Points on a hilly landscape, in no order, each with its height.
A climber steps from a point to the highest of its 5 nearest points, and stops where none of them is higher. Distance is the straight distance between rows; heights are no part of it.
q752 height 2.7: [-10  -3  -1 -39  17  28  22  -8  -6 -39  36  -3  18 -51  18 -33 -13  -4
  27   1  -8  23 -21  25  12  17  -8 -17]
q774 height 64.7: [ -6   3 -33  -2  -7 -23 -49  -3 -11  24 -43  14 -15  29 -22  18  36   1
 -15   5  -5 -11  -7 -46 -30 -13  18  -7]
q708 height 61.2: [ 35  41  21  -2   5  30  19 -20  25   0  -5  37  12  -3 -30   9  -9 -38
  -4  12  21   5  -2  -2 -19   0  21   4]
q710 height 64.1: [-12   8  39  29  13  14  -7   7   1   0   9 -12 -10  19  24   3   0 -31
 -22 -41 -23 -12  -6  29  22  -7  -4  12]
q4 height 49.8: [-18 -11  20  42   9  -4 -27  -8  -7   2   0 -24 -12  41  14   5  -8 -10
 -30 -48 -23  -2  -7  40  26 -12 -14  17]
q304 height 25.3: [-17 -15   1 -21 -14 -12  20 -19  -6 -18  20 -11  11  -9  19 -20  -9  19
  14  -6  10  22  -8  -1  10  -7  -5  -1]
q52 height 50.3: [ 16  26  -2  -2 -12   3 -11 -18  15   2 -24  28   1   3 -31  15   8 -14
 -11  17  27  -8   0 -23 -27  -8  20   5]
q501 height 20.8: [-22 -37   9  19  11  -6   8  26  -8   2  13 -20 -16  -9  34  -9  -8  26
   9  -6  -8   2  -1  10  14   1 -27  -7]
q948 height 45.1: [ -6  -2  14  27  13   9  -8  13   1   6   3 -19 -13  17  19   4   3 -11
 -16 -21 -20  -9   8  22   4   5 -11   2]
q55 height 40.5: [-39 -11   7  -2 -10 -17  -8  -2 -16  -8  18 -23  -1  26  37   6  -6   5
  -2 -53  -6  18  -8   7  14   0   3  18]
q58 height 46.8: [-30   2   8  -2 -17 -25  -3  -3 -11 -10   5 -14  13  17  24  -1  -7   4
   9 -28   4  17  -2  -9  -1  -4  11  12]
q468 height 36.3: [ 22  -3 -23 -26  10  20  12 -11  17 -23  22  15   7 -62  -7  -8 -13  -7
  37  45  -5  -2  -6   2   9  27  -4 -20]
q298 height 24.4: [ 14  -7  41   7   0  21  30  17   1 -15  31 -12  19 -22  37  -8 -15  -8
   0  -3 -20  -6  12  36   5  -2  -7  -5]
q932 height 44.2: [ 40  27  19  -9  15  14  25  -6  18  -9  -5  23  13 -21  -2  -2 -14 -16
   9  23   1  -6  10   5  -5   1   0   0]
q390 height 44.1: [ 22 -12 -27  -6  -2 -15   7  18  26  14  -7  11  -8 -24 -15 -12 -11  15
  16  66  -4 -10   1 -18   6   2 -22 -21]
q840 height 23.5: [  7  -2 -13  43  11  -8 -39 -15  -3  13 -20 -18 -22  39 -28   4  15   8
 -34 -23  -2 -22   1   4  15  -7 -23   7]
q72 height 45.7: [ 21  16  28  17   1  12  15   3  20   0  14   5  -4   4  12  -1  -4 -16
   0   6  -1 -23  17  10   3   2   6   6]
q331 height 40.3: [-29 -40 -36 -13   4 -30 -19  22 -22  21   2  -5  -7  -8  -1  -7   6  39
  17   5 -12  15   2 -26  -4 -11 -15 -12]
q335 height 50.8: [ 19  21 -26 -26 -16   3  -9 -25  19   0 -22  20   8  -7 -41  22   2  -9
 -14  22  15   7  -1 -18 -24 -16  24   2]
q101 height 68.3: [-17 -33 -22  -8   0 -30  -2  15  -3  18   1  -5 -10 -13  -5 -15   4  32
  14  22 -11  13   3 -30   6  -6 -16 -11]
q595 height 60.7: [  3  -8 -39 -18 -19 -25 -27  -2   7  22 -29  22  -5 -12 -16   6  11  21
  -2  39  -2  -2   6 -40 -11 -14   5  -2]
q12 height 51.8: [ 18  39  23  -8   8  35  22 -21  -1  -5  -9  28  22   4 -21   7  -4 -35
 -10 -24   9  12 -20   1 -11   6  18  21]
q677 height 59.1: [-12 -27  28  28  12  11  12  37  -1  -5  21 -23  -6  -9  45   2  -2   3
  -2 -19 -21 -10   8  32  15  -3 -16  -5]
q228 height 24.2: [-18 -42  14  20  22   4  15  39 -20  -5  28 -19 -20 -12  23  -8 -14  34
  13  -3 -13   1  -5  30   8   2 -23 -31]
q96 height 43.6: [  4  14  34  17   4  25  14   7   8   0  17   1   0   5  20  -1  -5 -27
 -13 -10  -9 -19   6  25   5  -3   1  17]
q590 height 54.0: [  4 -14  -3  26  15 -18 -29   8   7  10 -15 -24 -17  21  -7   9  17   8
  -8 -11 -13 -10  18  10   7  12 -20   3]
q93 height 56.8: [  6 -23 -26 -17  -9 -17  -4  18  13  19  -5   2  -7 -28 -13 -18   2  24
  13  40  -4  -5   3 -16  10  -1 -10 -15]
q849 height 56.2: [ 30  39   0 -11  11  35   7 -25  25  -3 -28  43  21  -3 -39  16   0 -35
  -8   7  18   9 -11 -22 -15  -3  32  -6]
q584 height 44.3: [-17  -7  23  20  10   3   0  15   4  -7  15 -17  -3   7  32   1   3  -3
  -4 -24  -8   1   9  16  19   0 -10  12]
q502 height 38.5: [ -3  -4  11 -12  -9  -5  16  -4   4 -11  17  -4   9 -19  15 -10 -11  12
   9  22   4  11  -1   6   9   4  -4  -2]
q598 height 13.9: [-40 -34 -11   3  12 -30  -9  18 -28   4   9 -22 -19  12  15  -5  -1  29
  15 -27  -8  11   4  -1  15   6 -20  -9]
q66 height 16.9: [ 11  -2 -15  25  16 -14 -40   6   5  18 -24 -14 -28  28 -34   8  13   9
  -5  -3 -10 -13  22  -1  -6   6 -13   3]
q620 height 16.7: [-20 -31  -5 -10   0 -11   9  18 -12   4  26  -9  -4 -14  13 -22  -4  28
  16  13   0   6  -5   1   7   0 -15 -18]
q482 height 29.8: [-28 -19 -19 -13  -9 -32 -16  11 -29  12  -1  -9 -11  14  13   1  10  29
   8 -19  -6  15   5 -17   2  -4  -2  -1]
q22 height 63.3: [ -6 -11 -19 -24 -22 -24  -7   0   7   8  -9   3  -4 -15 -12  -3  -1  16
   3  30   2   7   2 -26  -7  -1   3   5]
q439 height 38.1: [-25  -6  -7  -1  -2 -27 -39  -9 -32   7 -30 -19 -14  43  -2  19  27   8
 -24 -41  -9  11 -19 -20  -2   0  16   4]
q242 height 43.9: [-28  -9   5   8  -4 -22 -35  -8 -28  -5  -3 -27 -10  45   9   2  -1  -9
 -25 -77 -10   8 -20  18  23  -5   1  20]
q375 height 53.7: [ 10 -10 -41 -36  -3  -1   2 -11   4 -18   7   6  12 -51 -18  -4   6   2
  27  40  11  14 -10  -9   4  21  -2 -15]
q975 height 49.7: [  7 -12 -18   2  -8 -17  -6  14  19  22 -13   3  -9   1 -15  -7   7  16
   6  34  -1  -2  15 -23  -9 -10  -3  -2]
q537 height 61.1: [-20 -21 -16   2   5 -21 -10  23 -16  24  -9 -18 -16   7  -6   2   5  34
   8   2 -11   5  17 -13   9   5 -21  -9]
q415 height 54.4: [ 46   5 -36 -23  13  16  15  -8  27  -9  -3  18   0 -57 -18  -1  -7 -17
  24  59   1  -3  -6  -2   5  28  -1 -24]
q723 height 52.5: [-13  -9 -15 -20 -20 -29   5  -9  -3  -2   1  -5   0 -12   1  -8   3  23
  11  13   6  15   0 -21  -8  -8   0  -1]
q996 height 45.0: [  0  30  33  17  -6  36  21   3 -11 -10  19   6   0  13  19  -1   1 -42
 -25 -38 -10 -25  -8  42   9   1   9  27]
q728 height 33.7: [  1  -8   8  43  11 -16 -32 -26 -17   5 -10 -29 -12  51 -18   1   6  -4
 -34 -42 -12 -11  -3  47  23 -15 -22  12]
q945 height 53.4: [  0  -7 -26  -9 -20 -20 -19  -3   5  23 -25  17  -2   6 -13  16   4   3
 -10  29   4  -1   4 -40 -24 -17  18   4]
q900 height 28.2: [ -2 -24 -10  19  17  -9  -8  36   2  14   1 -11 -22  -5   7  -2   2  25
  10  16 -10 -13  13   4  -1   7 -20  -9]
q986 height 40.4: [ 21   7 -21 -29  10  18  19 -13  14 -20   7   5  22 -43   0  -2 -17 -19
  16  33   2  16 -10   1   8  13   0  -7]
q868 height 47.4: [ 19  17   7  20   5   0 -12   4  36  12 -10  11 -14   4 -12   8   2  -9
  -4  31  13 -11   8 -11 -10  -1   6  -1]
q312 height 39.1: [ 14  12  11  30   3  -4 -15  17  18  24 -19  -1 -14  13 -15   4  10  -5
   3  24  -2 -14  14 -10 -10  13  -6  -3]
q682 height 21.7: [-38 -31  -5  13  11 -25 -12   7 -19  -7  10 -32  -6  19  25  13   0   9
   4 -57 -19   8  11  23  18   2 -21   2]
q967 height 36.7: [  1 -23  -4 -24  -6   0  21  -7   2 -12  23   6   7 -35  -1 -18 -10  13
  21  38   8   8  -7  -1   8  10  -4 -20]
q637 height 43.8: [-25  -9   3  15   6  -9 -27  -3 -13   3  -5 -20 -14  42   6   8   8   4
 -16 -49 -13   1  -7   4  15  -3   1  15]
q251 height 71.0: [  8   0 -36 -34 -22 -23  -1 -18  12   0 -15   8   7 -14 -22  14  10   4
   4  33  12   6   5 -26 -14  -7  10   0]
q123 height 38.0: [ 20  19  35   1   6  37  41   9  -1 -12  31   3  17 -18  24  -8  -9 -24
  -6  -6 -14  -7  16  31  -5  -4   7   5]
q675 height 48.6: [-33  13  17  -1 -16  -4   8 -14 -21 -20   9  -2  13  29  21   5  -1 -14
 -11 -62   1   4 -15   9  16   5  20  29]
q918 height 53.0: [  9  38   7  -4  -3  29   5 -21   6   1 -26  26  14   6 -24  14   3 -26
 -18  -7  28   5  -6 -14 -16   5  28   4]
q191 height 51.9: [ 31  33 -25 -32   4  15   5 -27  23  -8 -26  29  22 -17 -38  15 -10 -22
   0  29   8  13  -6 -22 -20   4  17  -6]
q782 height 33.9: [ 17 -22 -33  13  14 -19 -15  33  15  29 -12   5 -15 -12 -23  -6  -1  38
  12  43  -5  -7  20 -12  -4   5 -24 -18]
q250 height 24.3: [ 16  25  -7  34  16  -3 -38   4  10  19 -29   0 -36  33 -24  14  23  -7
 -24   6   0 -16  -5 -20   0  -2  -4  -7]
q112 height 1.6: [-49 -33  -4 -10 -13 -23  11  12 -25  -8  30 -23 -11  -1  32 -23  -2  28
  20 -31   2  20  -6   3   5  -9 -16 -14]
q260 height 75.9: [  0  10 -19 -31 -10  -3  13 -21   1 -22 -13   9  17 -20 -15   7  -5  -1
   6  11  10  14  -5 -21 -15   0  11   7]
q206 height 59.2: [  3   2  20 -18  -4  27  41   1 -27 -27  31  -5  24 -16  32 -16 -23 -11
   2 -11  -9  16  -5  33   1  -2  -6  10]
q21 height 34.5: [-21 -10   5  26   8 -18 -31 -13  -6   8 -14 -29 -25  35  -2   6  12   2
 -27 -45  -8  -3   9  15  10   2 -20   7]
q527 height 36.6: [-14 -24  10  49  -5 -16 -31 -16 -21   1   7 -29 -13  41  -1  -7  -8   5
 -39 -60 -29   0   7  49  17 -17 -33  13]
q859 height 52.1: [  1  25 -14  -7  -3  25  -5 -28   1   1 -39  29  12  16 -35  17  14 -17
 -28   2  25  -3 -15 -20 -32  -7  36  -1]
q706 height 52.9: [-13 -25 -47 -23 -12 -35 -15   8  -2  18 -15   9  -2 -10 -16   4  10  25
  -2  30  -1   4   4 -42 -11 -21  -2  -8]
q15 height 33.8: [  3  10  -7  26  14   5 -40  -6  -7  26 -35  -6 -23  41 -30   9  30  -7
 -19 -16   2 -15  -4 -20   0  -5  -2   4]
q848 height 37.4: [-11   5   9 -15  -6   9  25  -7 -12 -20  20  -7  20   3  26  -1 -12  10
   9 -23   2  26  -8  10  -2  -5   4  13]
q338 height 40.1: [ 27   7 -43 -30  14  23   8 -13  24 -14   3  15  17 -66 -15   8   7 -19
  31  50   4  12 -12 -15   2  24  17 -25]
q976 height 29.7: [ -6  11  32  16  -8  19  24  15 -10 -12  24  -9  10  -3  40   8 -13 -10
 -12 -30 -16  -8   3  34   6  -1   0  16]
q763 height 34.9: [ -7  -1  -1  24  12 -16 -39   0  -8  12 -28 -16 -15  36 -25   8  20   5
 -21 -34  -8  -9   0  -9   6  -6  -1   7]
q70 height 46.9: [  2  11 -25   8 -20   7 -20 -17  -7   9 -46  32  -1  35 -27   9  31  -8
 -21  10  21 -27 -14 -43 -32 -18  35   0]
q552 height 25.4: [ 17  15 -24  31   0  -4 -43  -5   2  32 -46  19 -28  35 -41   7  37  -1
 -20  15  -2 -24   0 -22 -11 -12   4  -2]
q195 height 49.1: [ 32  27  16  -3  -2   9  13  -5  26   0  -9  19   8  -8 -16   3 -11 -11
   1  25  11  -7  18 -15 -16  -3   7   2]
q559 height 50.0: [ 38  34   7   4  -2  17   9 -17  21   7 -19  35   6  -3 -35   8  -4 -23
   1  34  15  -3   2 -15  -8  -3  12  -2]
q489 height 52.2: [ -4  33  18 -12   0  16  12 -16 -10  -2 -12  17  19  20 -12   5   1 -25
  -8 -29  27   4 -13  -1 -13   9  24  17]
q36 height 72.6: [ 43  43  21   8   9  34  18  -9  22   6  -9  38   5   2 -29   6  -7 -35
   3  16  10 -12   1   2 -16  -2  17  -1]
q409 height 61.0: [  4  13 -10 -39   4  18  14 -17   1 -27   0   4  21 -33  -5  -8 -14  -5
   7  13   1  30  -7  -2   8   9   7   4]
q669 height 48.5: [-27   3  13   5 -11 -12 -32 -10 -23   2  -4 -22   2  34  13   8  11 -18
 -14 -50   4   2 -25   2  17   0  18  20]
q218 height 36.5: [ -7   0  17  22  12  -1 -19   6   8   6  -4 -18 -12  21   9   7   6 -10
 -12 -11  -6 -13   3   4   8   1   2   6]
q497 height 55.9: [-11 -19   9 -21  -3  10  24   4 -13 -16  35  -7   1 -16  33 -26 -10  21
  16   8  -6   4  -9  20   9  -4 -11 -19]
q827 height 48.0: [-11  -5 -21  -8  -9 -23 -29   1 -14  17 -19  -7  -7  30 -10  15  24  10
 -11 -11  -3   2  -4 -34 -14  -9  19   2]
q62 height 49.9: [  5  39  32   8  -1  42  24  -8  -7 -10   5  18  12  16  -2   2   1 -44
  -8 -35   8 -11  -4  27  -4  10  13  30]
q198 height 22.6: [-15 -14  16 -12 -14  28  37   5 -28 -36  44 -17  17 -22  33 -20 -14   6
  13  -7  -7   5  -4  35   9   0 -10  -8]
q65 height 71.6: [  9   6 -34 -34  -9  -4   5 -22  20  -8 -20  15   7 -30 -26  13  -9   5
   0  42   5   3   2 -21  -8  -6  13   3]
q212 height 40.0: [ -9   9  11  24   3  -6 -27  -6   1   7 -16  -3  -9  36 -11   7  23 -13
 -15 -30   0 -11 -16  -8   6  -4  16  14]
q307 height 5.8: [-19 -38  -4  27  15 -24 -15   7 -19  -3  15 -30 -32   8  28   4  -2  27
  -9 -41 -21 -14  20  41  12   8 -46  -4]
q725 height 50.1: [ 12  29  18  21   2  19  -6 -10  15  11  -4  11   1  22 -13   5  17 -25
 -15  -9  17 -19  -7  -7   2  -2  22   8]
q713 height 52.8: [-27   9  27   7  -6   2 -17  -2  -8  -6  12 -11  -2  25  24   5  -2 -23
 -20 -58  -8  -4 -10  19  21   4  10  30]
q483 height 51.6: [-10  22  26   7  -9  16   8  -5  -5 -13  10  -3  10  16  15   6  -2 -26
 -10 -41   5  -3 -13  19   2   8  18  30]
q714 height 22.3: [ -1 -13  -1 -30  -2  14  23  -8 -11 -32  30  -5  15 -33  14 -20 -18   6
  21   1  -1  18  -9  20   9   7  -9 -13]
q443 height 10.7: [-42 -29 -12 -22 -15 -31  12   9 -21  -5  22 -13   5  -6  15 -25  -6  33
  21 -16   7  17 -11 -10   5 -10 -11 -12]
q45 height 31.3: [ 26 -18  24  -4   2  16  34  14  11 -19  30  -2 -11 -50  15 -19 -16   7
   7  30  -6 -18   3  29  13  -2 -18 -26]
q562 height 44.8: [-17 -18 -38 -16  -2 -33 -38   4  -5  20 -27  13  -5  10  -9  14  20  25
 -10  10  -9   6  19 -41 -30 -13  10   0]
q211 height 38.4: [ -1 -14  10   6  -2  -4  10  19  14   1   8  -6   5  -3  18  -6  -2   8
  10  16  -3   4   9   2   8   4  -4  -9]
q143 height 49.3: [ 25  24  -4 -19   5  16  18 -17  15 -12  -7  14  22 -29 -24   5 -23 -17
   6  26   6  15  -1  -8  -3   2  10   2]
q673 height 24.5: [-32 -32  -9   3  11 -19   2  23 -22  15  13 -16 -11  -5  10 -14  -6  27
  21  -2  -6   6   1  -9   7   5 -18 -23]
q279 height 50.2: [  1  14  28  -1  -6  18  13 -10  -6  -7   9  -1  20   5  15   4 -15 -10
  -6 -17   2   7  -3  19  -4   5  15  23]
q839 height 43.5: [ 57  24  -1   1  -1  -1  10  -2  37   5  -2  23   5 -28 -17   2 -13 -12
  13  50   7 -18  11   1  -9   8  -5  -4]
q336 height 64.4: [  1  -5 -33 -39 -12 -15   3 -12   7 -12  -4   3  11 -43 -17  -2   1   3
  16  30  13  10   0 -16   0   4  -1  -9]
q264 height 40.2: [ 29  -4   6 -13   5  14  23  -1  12  -9  18  15   2 -43   1 -10  -7   0
  18  40   0  -4   1   7   4   6 -15 -11]
q689 height 23.3: [-36 -28  11 -21 -14   1  22  12 -24 -18  43 -22   5 -24  29 -33  -4  22
  28 -14   2  12 -18  26  11  -5 -19 -20]
q519 height 6.4: [-33 -43  -8  22  24 -20   0  22 -38   5  25 -35 -16   8  22  -2  -9  47
  15 -16 -15 -11  12  37   7   9 -38 -19]
q347 height 60.8: [ 12 -12 -59 -43 -18 -10  -8 -15  21   0   3  12   9 -49 -21   3  15  13
  17  49   5  -3   4 -27  -1   4  -1  -3]
q64 height 35.5: [ -1 -27   9  13  11  -7  16  28  -3  10  17 -12 -20 -15  18 -12  -9  22
   7  18 -13  -4  -2  18  11   4 -18 -23]
q770 height 52.7: [ 17  30  -9 -32   4  26   2 -32  20  -7 -22  39  16 -15 -38  23 -16 -31
 -18  14   9  19 -23 -30 -20  -6  31   1]
q305 height 29.2: [ 19   6 -20  12   3 -12 -34   9  21  34 -36  10 -12   5 -26   3  15  10
  -3  26  -1 -11  18 -28 -14 -12   3  -1]
q786 height 15.6: [ 12  -7 -30  23   9 -20 -41  24  13  32 -29   6 -21  13 -29   6  22  30
   5  13  -8 -15  35 -16  -9   3 -12  -3]
q911 height 35.3: [-40 -23 -12  -3  -9 -32  -4   3 -21   6  10 -25   7  12  28  -3  -1  18
  11 -36  -5  27  -3  -1  11  -6  -4   7]
q965 height 23.4: [-24 -23  12  -4  -3 -10  16  21  -7 -11  28 -19   9   2  40 -19  -9  17
  14 -11  -6   9  -2  12  13   0  -8  -1]
q313 height 50.7: [ 37  46  12  24   6  38  14 -28  23   5 -30  46   5   7 -36  11  15 -34
  -9  13  31 -12  -6 -18 -13  -8  19   0]
q988 height 51.4: [ -6  17   9  -9 -14  -5  -1 -15  -1  -2  -9  -3  11  15   1   3   1   7
  -2 -12  18   9  -5  -4  -6  -5  17   9]
q684 height 65.5: [ 22  -8 -42 -32 -10  -8  -5 -16  15  -2  -3   3   8 -44 -24  -5  -4   4
  11  53   6  -3  -1 -22  -1  15   1  -9]
q937 height 45.8: [ 20  10 -31 -37  10  12   9 -27  19 -27  -8   9  18 -43 -22   1  -9 -29
  15  33   4  21 -10 -19   0  15   9  -7]
q393 height 60.3: [ 14  -7  21 -15   0  19  28   8  -7 -19  29   4   7 -27  24 -12 -16   3
  16  18  -2   4   5  22  10   4 -11 -11]
q454 height 51.5: [ 21  19  19  -2  -7   7  10 -13   9  -3  -9   8  15   4  -4   6  -6 -10
   0   8  20   4   7  -8 -10   0  12   8]
q575 height 65.4: [  8 -18   0  -2   1  -6  10  21  14  11   8  -2 -10 -18   2 -16 -10  21
  14  40  -2  -3   6  -2   5   1 -18 -16]
q423 height 23.9: [  4  22  26  -2   2  39  39  10 -16 -21  26   0  18  -9  38  11 -15 -21
 -15 -34 -15   3   5  48   2  -2  -4  21]
q361 height 26.3: [-13 -23   2  26  20  -9 -12  18  -4  12  -2 -17 -20  11  10   2   2   8
   1  -8 -10   0  18   6   9   0 -21   0]
q417 height 48.4: [  9  26  34  29   6  24  -3  -5   8   8  10  15  -9  21  -2   0  11 -35
 -20 -18  -4 -29  -5  14   0   3   7  11]
q985 height 50.5: [ 23  38  30   9   3  44  20 -15   1  -4   4  20  11  10  -3   5   2 -30
  -6 -20  12  -8   0  16 -15   4  20  16]
q592 height 46.5: [ 18  17  -7  16 -13  -3 -17  -3  17  19 -27  15  -5  15 -29  19  16  -4
 -12  20  17 -14   1 -27 -21  -4  10  -7]
q758 height 33.3: [-36 -16  12   8  -8 -14   6  15 -23  -6  14 -25   6  18  44  -5  -5  -2
   4 -42  -8  14  -6  12  18  -6   1   9]
q755 height 47.0: [ 31  35 -10   8  -2  20  -1 -15  15  15 -31  29   1   7 -41   8  11 -30
 -10  18  34 -10  -1 -24 -22 -10  21  -2]
q520 height 53.6: [ 32  34  28  19   2  14   2  -7  21  15   0  21  -2  15 -13   3   4 -30
  -7   8  15 -22   3   0  -8   5  10   4]
q219 height 13.7: [-19 -15  21  -6 -18  11  18  12 -11 -16  33 -12   9 -11  50 -11 -13   6
   4 -20  -8   6  -4  28  10  -3  -5   2]
q114 height 28.9: [ -6 -29 -52  -8   6 -28 -25  29   1  36 -10   9 -12  -7 -24  -2   0  50
  12  24  -7   1  14 -22  -3  -3 -22 -24]
q768 height 44.0: [-39  -8   2   5 -13 -35 -34 -11 -38 -15  -1 -25 -10  43  28   9   9  -2
 -13 -77  -9  20 -11   0  19 -12   9  14]
q403 height 51.7: [ -2  16  -9 -18 -20  -4  -8 -19  -7   5 -28   6   8  20 -18  17   7  -3
  -9   0  17   0   2 -29 -28 -15  30   1]
q503 height 65.3: [ 17  16  22  28   7   1  -8  11  25  14  -8   7 -13  15  -6   2   3 -19
   0  14   4 -17  14  -9  -7  -2   3   5]
q867 height 48.8: [ -1   5  13 -14  -8   2  17 -15   1 -17   8   0  22  -6  -2   0 -10   5
   8   2  11  18   0   2  -1   5   6  16]
q506 height 37.0: [ -8   9  17  40  13   2 -34 -12   2  13  -6 -10 -11  45 -11   3  14 -11
 -24 -31  -6 -15  -8  10  26  -8  -8  16]
q916 height 49.0: [ 11  30  -2  13  -9  12 -12 -13  11  10 -19  17  -7  22 -20   7  13 -20
 -14   7  27 -23  -1 -14  -9  -5  23   5]
q464 height 52.6: [ 18  -6  -8   3 -13 -11   7   9  21  14 -16   4  -3  -6 -11   9   0   4
   8  33   9  -4  10 -20  -6  -4  -3   1]
q954 height 60.4: [-15  27  21 -12 -12  21  23  -8 -20 -16   5  -5  14  12  17   2  -8 -12
  -6 -48  -4  18 -12  20  -2  15   5  28]
q192 height 15.1: [-22 -28   5  23  21 -19 -13  14 -11  -1   5 -28 -14  19  16   3   2  20
  -2 -26 -22   4  14  18  13   9 -19   1]
q674 height 36.2: [ 24  -3  21 -15   6  32  37  12  -9 -30  25  -1  16 -39  23 -16 -20  -6
  12  15 -14   5   3  29  10   2  -6 -19]
q354 height 49.2: [ 33  29  32  13   7  15  22  -8  15  -1   9  16   8   5  -6   5 -10 -18
  -1   6   3 -13   6  13  -8   4   7   6]
q337 height 31.5: [-15 -18 -13 -31 -17 -15  14  -9  -7 -13  18 -13  10 -32   6 -20  -6  17
  23  15  13   5 -11   1  11   3 -11 -10]
q526 height 27.8: [-12 -18  25  12  -1  19  27  31  -6 -12  37 -14   5 -24  39  -9 -12   8
   4  -4 -14  -7  -1  30  12  -6  -9  -6]
q612 height 30.9: [ 14 -14  18  15   5  13  29  21   1  -7  21  -3  -2 -22  28  -8 -10   6
  -2   7  -9  -4   7  15   0  -7 -13  -9]
q371 height 63.6: [ 30   6 -11 -16  -5  -3   9 -17  20  -2  -8  15   7 -21 -14  -1  -4  -3
  18  47   8  -4   3 -16  -3  10  -2  -1]
q369 height 46.7: [  8  23  10 -27   5  26  23  -7  -2 -26  15  15  30 -16   2  -7 -16 -12
   2   0  -3  22 -10  14  -1   5   7  11]
q555 height 51.1: [-18  10 -17   5  -9 -16 -29 -16 -17  12 -31  15  -7  33 -18  12  27 -12
 -25  -7  15 -12 -11 -30 -26 -17  39   0]
q315 height 5.9: [-43 -35   4  -2   3 -11  10  27 -25  -8  31 -24  -2   4  36 -16  -7  22
  19 -22  -9  15 -13  15  10   0 -29 -22]
q999 height 33.1: [ 41 -12  -6  -1   1   5  22  16  29  -3   4  18 -12 -39  -3 -17 -10   3
  19  57  -4 -22   4   3   6  10 -15 -21]
q178 height 40.9: [-22  -8   6   3   0 -22  -9   2  -4   2   2  -8  -5  19  17   1   4   2
   0 -11   1  13   9  -7   1   4   1   4]
q48 height 52.4: [  7  27   5 -11  -8  13   2 -21  -3  -2 -14  21  16  15 -21   7   3  -9
  -9 -18  26   8  -7 -12 -24   3  31   6]
q756 height 37.2: [  1  11  -9  13   2 -16 -27  14   8  17 -24  -4 -15  19  -6  14  16   6
  -4  17  -4 -12  12 -21 -13   2   3   5]
q865 height 47.9: [ 25  29  36  -5  11  27  25  -6   4 -12   8  17  23  -9   3   3 -16 -26
   2   3   0   2   6  15  -9   5   7   9]
q69 height 50.9: [-22  16  18   4 -20   2  -1 -13  -5  -3   2   0  18  30  12   6  -1 -15
 -10 -34  13  -7  -5   9  -2   6  25  24]
q44 height 38.8: [-26 -21  -6  -6   0 -25 -15  12 -12   9 -10 -23  -1  23  -3   8  10  15
  -3 -11  -1   8  10 -23  -5  -6   7   5]
q271 height 51.3: [ 22   1   2 -14  -3   0  22  -4   9 -14   8   1   9 -23   0 -12 -11  -1
  16  31   6   7   3  -2   6   9  -3  -9]
q173 height 15.0: [-21 -42 -16   9  24 -21  -2  32 -25  23  16 -23 -18  -1   9 -14  -4  45
  17  -5  -9  -9   1  15   1   6 -29 -22]
q108 height 22.2: [-12 -32   1  26  26  -8  -1  30  -9   8  10 -23 -23   3  17  -9  -3  34
   9  -4 -16 -11   8  16   9  13 -30 -19]

For each start below, name the point where the climber stops.
q62 | q36
q305 | q260
q840 | q710
q911 | q36
q195 | q36
q786 | q260
q15 | q710
q758 | q36
q756 | q260
q967 | q260
